A landscape with many valleys, sampled at points; each row gives a point and its height.
From any point a ball rolls to the lowest of the 2 points nearest to it. It stops when none of these is lower. Distance is the straight distance between rows; heights are no part of it.
J_453 (h 77.8): [ -6, -22,  24,  19,  36,  25,  13,  21,  -9,  21,  43,  -1, -31, -25,  -8,
  -1,   3, -14,  14,  24,   1, -18, -14,   3]
J_525 (h 41.8): [-17, -49, -13, -11,   9,  14,  -5,  10,  18, -10,  35, -13, -42,  -2,  17,
   3,   8,  -9,   4,  11,  46,   0,   2, -13]
J_791 (h 30.2): [-26, -31, -46,  -7,  34, -11,   4,  15,   9,  20,  17,  -5, -29, -21, -26,
   6,  -6,   8,  38,  -7,  35,  -5,   9, -17]
J_209 (h 35.6): [-22, -46, -21,   1,  31,  -7,  13,  22,   2,  15,  48,   0, -32,  -9,  -4,
  -5,  -7, -16,  36,   6,  42,  -7,   6, -22]
J_947 (h 55.5): [ -8,  15,   5,  79,  -8,  12,  -9, -10,  11,  10,  15,   2,  16,  21, -73,
  10,  25,  -3,  20,  42, -24, -31, -47, -12]
J_469 (h 58.7): [-25,  18,  12,  51,  12,  26, -30,   0,  -2,  15,  20,  21,  -3,  12, -61,
  -8,   4,   0,  14,  33, -28, -11, -35, -15]
J_816 (h 51.0): [  0,   1,  12, -38, -25,   6,  -4,  -5,  27, -43,  18,  11,  -3,  12,  34,
 -24,  15, -13,  -5,   7,  38,  27,  29,  18]
J_368 (h 22.8): [-24,  -4, -19,   2,  38, -20,  -6,   9,  -1,  23,   3, -12,  -4, -13, -32,
  -1,   4,  20,  27,  -7,   2,   2,  -1, -16]
J_353 (h 38.0): [-25,   8, -31,  40, -18,  20, -32,  -2,  19, -33,  13,   3,   4,  16, -23,
   7,  29,  15, -13,   2,  19,  -8, -13, -28]
J_585 (h 44.9): [ 14, -15,  -5, -35,   4,   6,  -3,  -5,  16, -26,   8,  -8,  -9, -11,  34,
   4,   8, -24,  -3,  -6,  36,   9,  24,  27]
J_731 (h 75.4): [  6, -13,  15,  25,   5,  28,  24,  22,  -2,  11,  33,  14,  -4, -13,   6,
  -7,  -7, -25,  -3,  10,  -2,   6, -18, -14]
J_646 (h 38.9): [ 30,  16,  -7,  54, -35,  12,  21,  -3,   3,  -2,   3, -19,  27,  -8, -10,
   3,   2, -34, -20, -14, -54,  -7, -26,  20]
J_851 (h 34.0): [ 47,   2, -21,  46,   7,  -3,  51,  -5,  -7,  29,  -7,  -5,   7, -15, -25,
   2,  -8,  -7,  22, -24, -37, -30,  -7,   8]
J_696 (h 34.6): [ 14, -32,   4, -23,  -5,  10,  -4, -17,   4,   5,  -1,  25, -51,  13,  11,
  17, -18,  -5,  -6,  -4,   1,   7,  10,  -2]
J_757 (h 53.4): [  4,   5,  20, -24,  26, -38,  32,  13, -15,  27,  10, -14,  -1, -24,   0,
  -6, -18,   5,   6,   2,   6,   0,  13,  -4]
J_536 (h 44.8): [  9,  24, -10,  33, -13,  43, -15, -17,  24, -31,  11,  20,   1,  12,  -5,
  -6,  17,   7,  -6,  -2,   7,  10,  -9, -14]
J_100 (h 66.5): [ 15,  33, -28,  36,  -9,   5,  11,  -7,   9,  -9,  -6, -39,  39,  -5, -19,
 -30,  49,  18,  23,   7,  -1,  -9, -10,   6]
J_538 (h 76.6): [-13,  28,  34,   0, -35, -16, -10,  -5,  -1,  -9,  -5,   1,  26,  16,  10,
 -14,  11,   8, -22,   7, -34,  22, -16,  -3]
J_776 (h 38.4): [  6,   5, -42,   9, -11,  24, -30, -14,   8, -31, -14, -10,  19,  -1,   8,
   9,  28,  28,   7, -17,  41,   1,  -6,  14]
J_926 (h 51.5): [  6,  11,   7,  67,  -1,   8,   0,  -5,   2,  12,  13, -19,  21,  -1, -38,
  -2,  21,  -3,   6,  20, -37,   0, -40,   1]
J_796 (h 48.1): [ 13,  -5,   9,  10,  15, -21,  41,  22, -14,  23,   0,  15,   0,  -4,  -4,
 -10, -30,   4,   9, -12, -11,  -1,   0, -21]
J_363 (h 32.1): [-45,  -3, -38,  21,   2,  12, -42,  -3,  18,  -9,  19,  -6,  -7,  13, -28,
  20,  18,  15,  10,  -3,  31, -12,  -7, -12]
J_928 (h 29.1): [ 34,   8, -17,  37, -31,   8, -11, -10,   6, -14, -15,  -8,   5,  -8,  15,
   4,   9, -11, -19, -15, -41, -13,  -9,  28]
J_959 (h 23.6): [ 17,  -8, -32,  -8, -18, -10,   2,   0,   0, -21, -39, -14,  23,  27,  35,
  39,  -7,  -7,  -1, -57,  -1,   1,   3,  34]
J_166 (h 39.0): [-21, -23, -26,  13,   3,  29, -17,  -3,  14, -10,  36, -15, -24,  -4,  -1,
  19,  23,  -2,   6,   3,  32,   2,  -6,   0]
J_117 (h 56.0): [-15,  20,  14,  -9,   1,   8,  -6,   2,  28, -32,  25,  21,  15,  -1,  15,
 -30,   5,  -6,  -6,  14,  29,  28,  16, -16]
J_636 (h 62.1): [-13,  22,  28, -49,   7, -37,   7,   9,  -3,   0, -16, -32,  39,  -3,  22,
 -21,  10,  13,   3,  -2,  19,  17,  20,   7]
J_840 (h 25.9): [ -2, -49, -20, -27,  24,  12,   4, -17,   8,  19,   1,  23, -53,   2,  -8,
  15, -26,  -2,  13,   2,  29,  12,  22,  -7]
J_683 (h 70.7): [  6,  33,  57, -20, -20, -10,   5,  -7, -17,  -1, -30,  40,  -8,  -5,   0,
 -18, -30,   9,   7,  12, -58,  11,  12,   4]
J_144 (h 61.8): [  3, -12, -36,  11,  14, -10,   7,  -1,  12,  12,  -7,  33, -10,  19, -20,
   3, -36,   9,  14, -29,  10,  16,  25, -40]
J_13 (h 63.8): [ -1,  14,  22, -11,  32,   0, -17, -10,  -9,  22, -11,  12,  -6,  -7, -19,
 -16,   5,  27,   5,  30, -40,  -1,   0,  -7]
J_894 (h 58.2): [  4,   4,  20, -64,   0, -17,   7, -16,  -9,   2, -26,   2, -13, -14,  17,
   1, -18,   5,  -6,   9,  15,  11,  36,  40]
J_961 (h 58.6): [  9,  -5, -39,  41,  -8,   2,  29,  13,   5,   1,  -5,  47,   0,  10, -18,
   1, -40, -15,   6, -34,  17,   3,  10, -46]
J_758 (h 58.8): [  5, -10,  31, -19, -14, -23,  49,  24, -27,   8,  15, -17,  -3,  -7,  51,
   3,  -7, -64, -42,   0, -12, -27,   9,  11]
J_42 (h 45.9): [-22, -62,  -7, -29,   5, -14, -10,   7, -18,  15,  34, -31, -32,   8,  21,
  41,   9, -19, -14,  -7,  33,  -5,   2,  11]
J_451 (h 24.1): [ 25,   8, -32,  49,   0, -15,  24,  -5,  -5,  30, -18, -12,   9, -12, -53,
  20,  -6,  27,  21, -20, -30, -21, -13,  -8]
J_949 (h 33.7): [  4,   8, -18, -10, -21, -18, -24,  -6,  -8, -12, -49, -30,  49,  13,  34,
  21,  10,   8,   4, -41,   0,   8, -13,  22]
J_158 (h 45.7): [ -3,  16, -40,   6, -15,   1, -32,   3,   4, -10, -26, -37,  47,  -2,  -4,
   3,  45,  20,   5,  -5,  26,   0, -20,   4]
J_169 (h 12.9): [ -8,  14, -25,  29,  25, -18,  13,   3,  -3,  30,  -9,   0,  10,  -3, -43,
  -2,  -8,  25,  25, -10, -14, -15, -20, -21]
J_698 (h 60.4): [ -6,  41, -54,   7,   5,  -8, -17,   3,  20, -20, -35,   0,  33,   8, -28,
 -20,  16,  31,  21, -12,  20,  -2,  11, -32]
J_56 (h 50.5): [-16, -36,  25, -24,   5, -13,   5,  21, -18,  24,  36, -28, -28, -18,  17,
  23,   4, -22, -23,  15,  12, -15,  -1,   4]
J_654 (h 33.9): [  8, -39, -13, -40,   5, -24,   8,  -2, -11,  -6, -20, -14,   5,  27,  38,
  47, -21, -14, -11, -53,  15,  -4,  10,  37]
J_644 (h 58.1): [ -6,   3,  21, -34,  18, -40,   8,  10,  -2,  -3,  22, -28,  15, -11,  21,
  -7,   7,  -4, -16,  12,  24,   4,   3,   0]
J_948 (h 73.8): [  3,  33,  40,   6, -39, -21,  18,   3,  -7,  -2, -27,  19,  21,   9,  12,
 -10, -21,  -1,  -5,   0, -58,  18,   6,  -2]
J_136 (h 59.4): [-11,  25,  14, -28,   1, -10, -18,   6,  14, -25,  -6,   5,  35,  15,   3,
 -37,  11,   9,  -5,  11,  12,  29,  12, -17]
J_381 (h 80.0): [ -1, -17,  50, -18,  23,  24,   9,   8, -23,  26,  23,  10, -30, -21,   9,
 -10,  -9, -21,  -8,  49,   6, -16,  -8,  -6]
J_863 (h 72.8): [  8, -16,  26,  15,   2,  42,   5,   9,   0,   3,  15,  50, -28,  -1,   3,
 -15, -22, -23, -11,  14,  13,  12,   1, -18]
J_51 (h 56.3): [  2,  18, -38,  10,   2,   1,  -3,  -9,  20,  -8,  -5,  11,  13, -12, -10,
 -31,   0,   9,  14,  -9,  25,  12,  11, -21]
J_164 (h 48.3): [ 12,  -8,  32, -37,   7, -19, -22, -14, -29,  25,  -4, -17, -37, -19,  15,
  18,  -6,   2, -22,  17, -47, -24,  -1,  34]
J_328 (h 62.7): [ -3,  13,  51, -54,  -6,   6,   7, -20,  -6,  -8,  -1,  24, -23, -12,  26,
 -19, -17,   1,  -7,  33,   8,  -2,  38,  28]
J_160 (h 38.6): [ -5, -33, -18, -49,  16, -12,  -4,  -4,   8, -10,   0,  -2,  -6,  15,  24,
  14,   3,   2,  13, -10,  61,  19,  18,  19]
J_487 (h 66.7): [-12,  11,  47, -30, -14,   7,  12,  -9,  11, -19,  -5,  42, -15,  12,  18,
  -9, -23, -14, -12,  24,  12,  21,  23,   5]
J_32 (h 28.8): [ 12,  -9, -37,   3, -19,  35, -33, -24,   4, -32, -27, -20,   7,  15,  22,
  32,  23,  11,   3, -15,  13, -12, -22,  38]
J_89 (h 50.8): [  4,  39, -19,  20, -23,  24,   1,  -6,  21, -38,  -9,  32,  14,   2,  -1,
 -25,   2,  19,   3,  -5,  10,   9,  10, -18]
J_795 (h 62.5): [-23,  30,   7, -28,  -5, -42, -11,  19,   2,  -3, -18, -14,  44,  24,  -5,
 -14,  10,  14, -11, -13,   6,  24,   9, -23]
J_527 (h 41.9): [ 29,   5,   4,  23,   6, -14,  40,  -1, -17,  44, -18,   8,   2, -14, -17,
  -2, -33,   4,  14, -20, -48, -14, -11,  -9]
J_300 (h 32.9): [-19, -45, -22, -36,  26,  -5, -16,  -7,   4,  13,   2,   5, -29,   6,   9,
  29,  -9,  12,  19, -10,  37,  10,  14,   5]
J_885 (h 61.1): [-13,  17,  19,  17,  21,  21, -37, -10,   2,   3,  -5,  28,  -6,  16, -31,
 -13,   3,  14,   8,  33, -36,  -5, -24, -20]
J_603 (h 63.4): [ -2,  38, -48,  20,  -4,   2,  -4,  -2,  11, -17, -18, -18,  42,  10, -35,
 -35,  53,  36,  23,   5,  11, -13,   0, -22]
J_944 (h 40.9): [  8,  12, -36,  16, -33,  -4, -19,  -1,  -3,  -9, -32, -50,  58,  12,   8,
  13,  27,   7,   0, -31,   1,  -2,  -4,   7]
J_383 (h 42.0): [  1, -11,  24, -23,   7,   6, -17, -19, -10,  13,  -7,  -1, -49,   1,   6,
  22, -16,   9, -17,  12, -26,   3,  -2,   4]
J_104 (h 79.0): [-14,  28,  67,  -9, -10,   6, -13,   0, -18,   3,   8,  13,  11,  11,   4,
 -12,  -2,   4, -33,  34, -42,  16, -17,  -3]
J_150 (h 80.9): [ -3,  14,  56,   3,   6,  24,  -1,  12, -18,   7,  15,  14,  -4, -14,   6,
 -23,  -2,  -9, -23,  35, -19,   3,  -9,   3]
J_103 (h 16.0): [ 16, -11, -35,  20, -18,  23, -28, -21,  -2, -15, -15, -22,  -7, -11,  -2,
  27,   5,   1, -13, -24, -16, -15, -14,  34]
J_662 (h 40.5): [ -5, -42,   0, -35,   0, -20,  -3,  11, -15,   3,   2, -27,  -5,  16,  31,
  41, -12, -21, -36, -26,  16,  -4,   7,  12]
J_41 (h 70.0): [ -1, -10,  51,  -5, -20,  36,   5,  11,   4, -24,  13,  57, -20,  30,  27,
  -9, -17, -17, -22,  16,  -1,  21,   1, -11]
J_649 (h 46.5): [  4,  13, -16,  48, -18,  -9,  11,  -1,   5,   1,   3, -18,  30,  -5, -17,
   2,  12,   3, -10,  -4, -23,   0, -25,  -4]
J_684 (h 52.9): [  7,   8,  33, -54,   6,  -9, -10, -21, -25,   6, -25, -10, -28, -22,  25,
   7, -16,   5, -13,  11, -30, -24,  25,  48]
J_594 (h 53.7): [ 22,   7, -11,  41,   1,  -6,  50,  26,  -1,   7,  -5,  33,  14,  -5, -19,
 -19, -27, -12,  20, -28,  -7,  12, -10, -24]
J_312 (h 54.7): [  4, -23,  16, -29,   4, -22,  27,  26, -12,   6,  30, -34, -19, -15,  35,
  11,   3, -45, -30,  -1,   7, -26,  21,  18]
J_688 (h 67.1): [ 25,  25,  29, -10,   6,   2,   4, -15,  -7,   7, -20,   9,   1, -22,  -3,
 -23, -11,  17,  16,  14, -51,  -7,   8,  19]

For each start below, name the point where the ball stops.
J_731: J_840
J_683: J_103
J_312: J_959
J_603: J_363
J_758: J_959
J_795: J_840
J_144: J_363

Call two points neighbours if one is among the 2 nearest of the other. Go from one point of each pair to the other, from neighbour to neighbour, staying as low as possible. Name the highest point that can't be avoided.
J_959, J_103: J_158
J_840, J_169: J_795
J_363, J_169: J_525
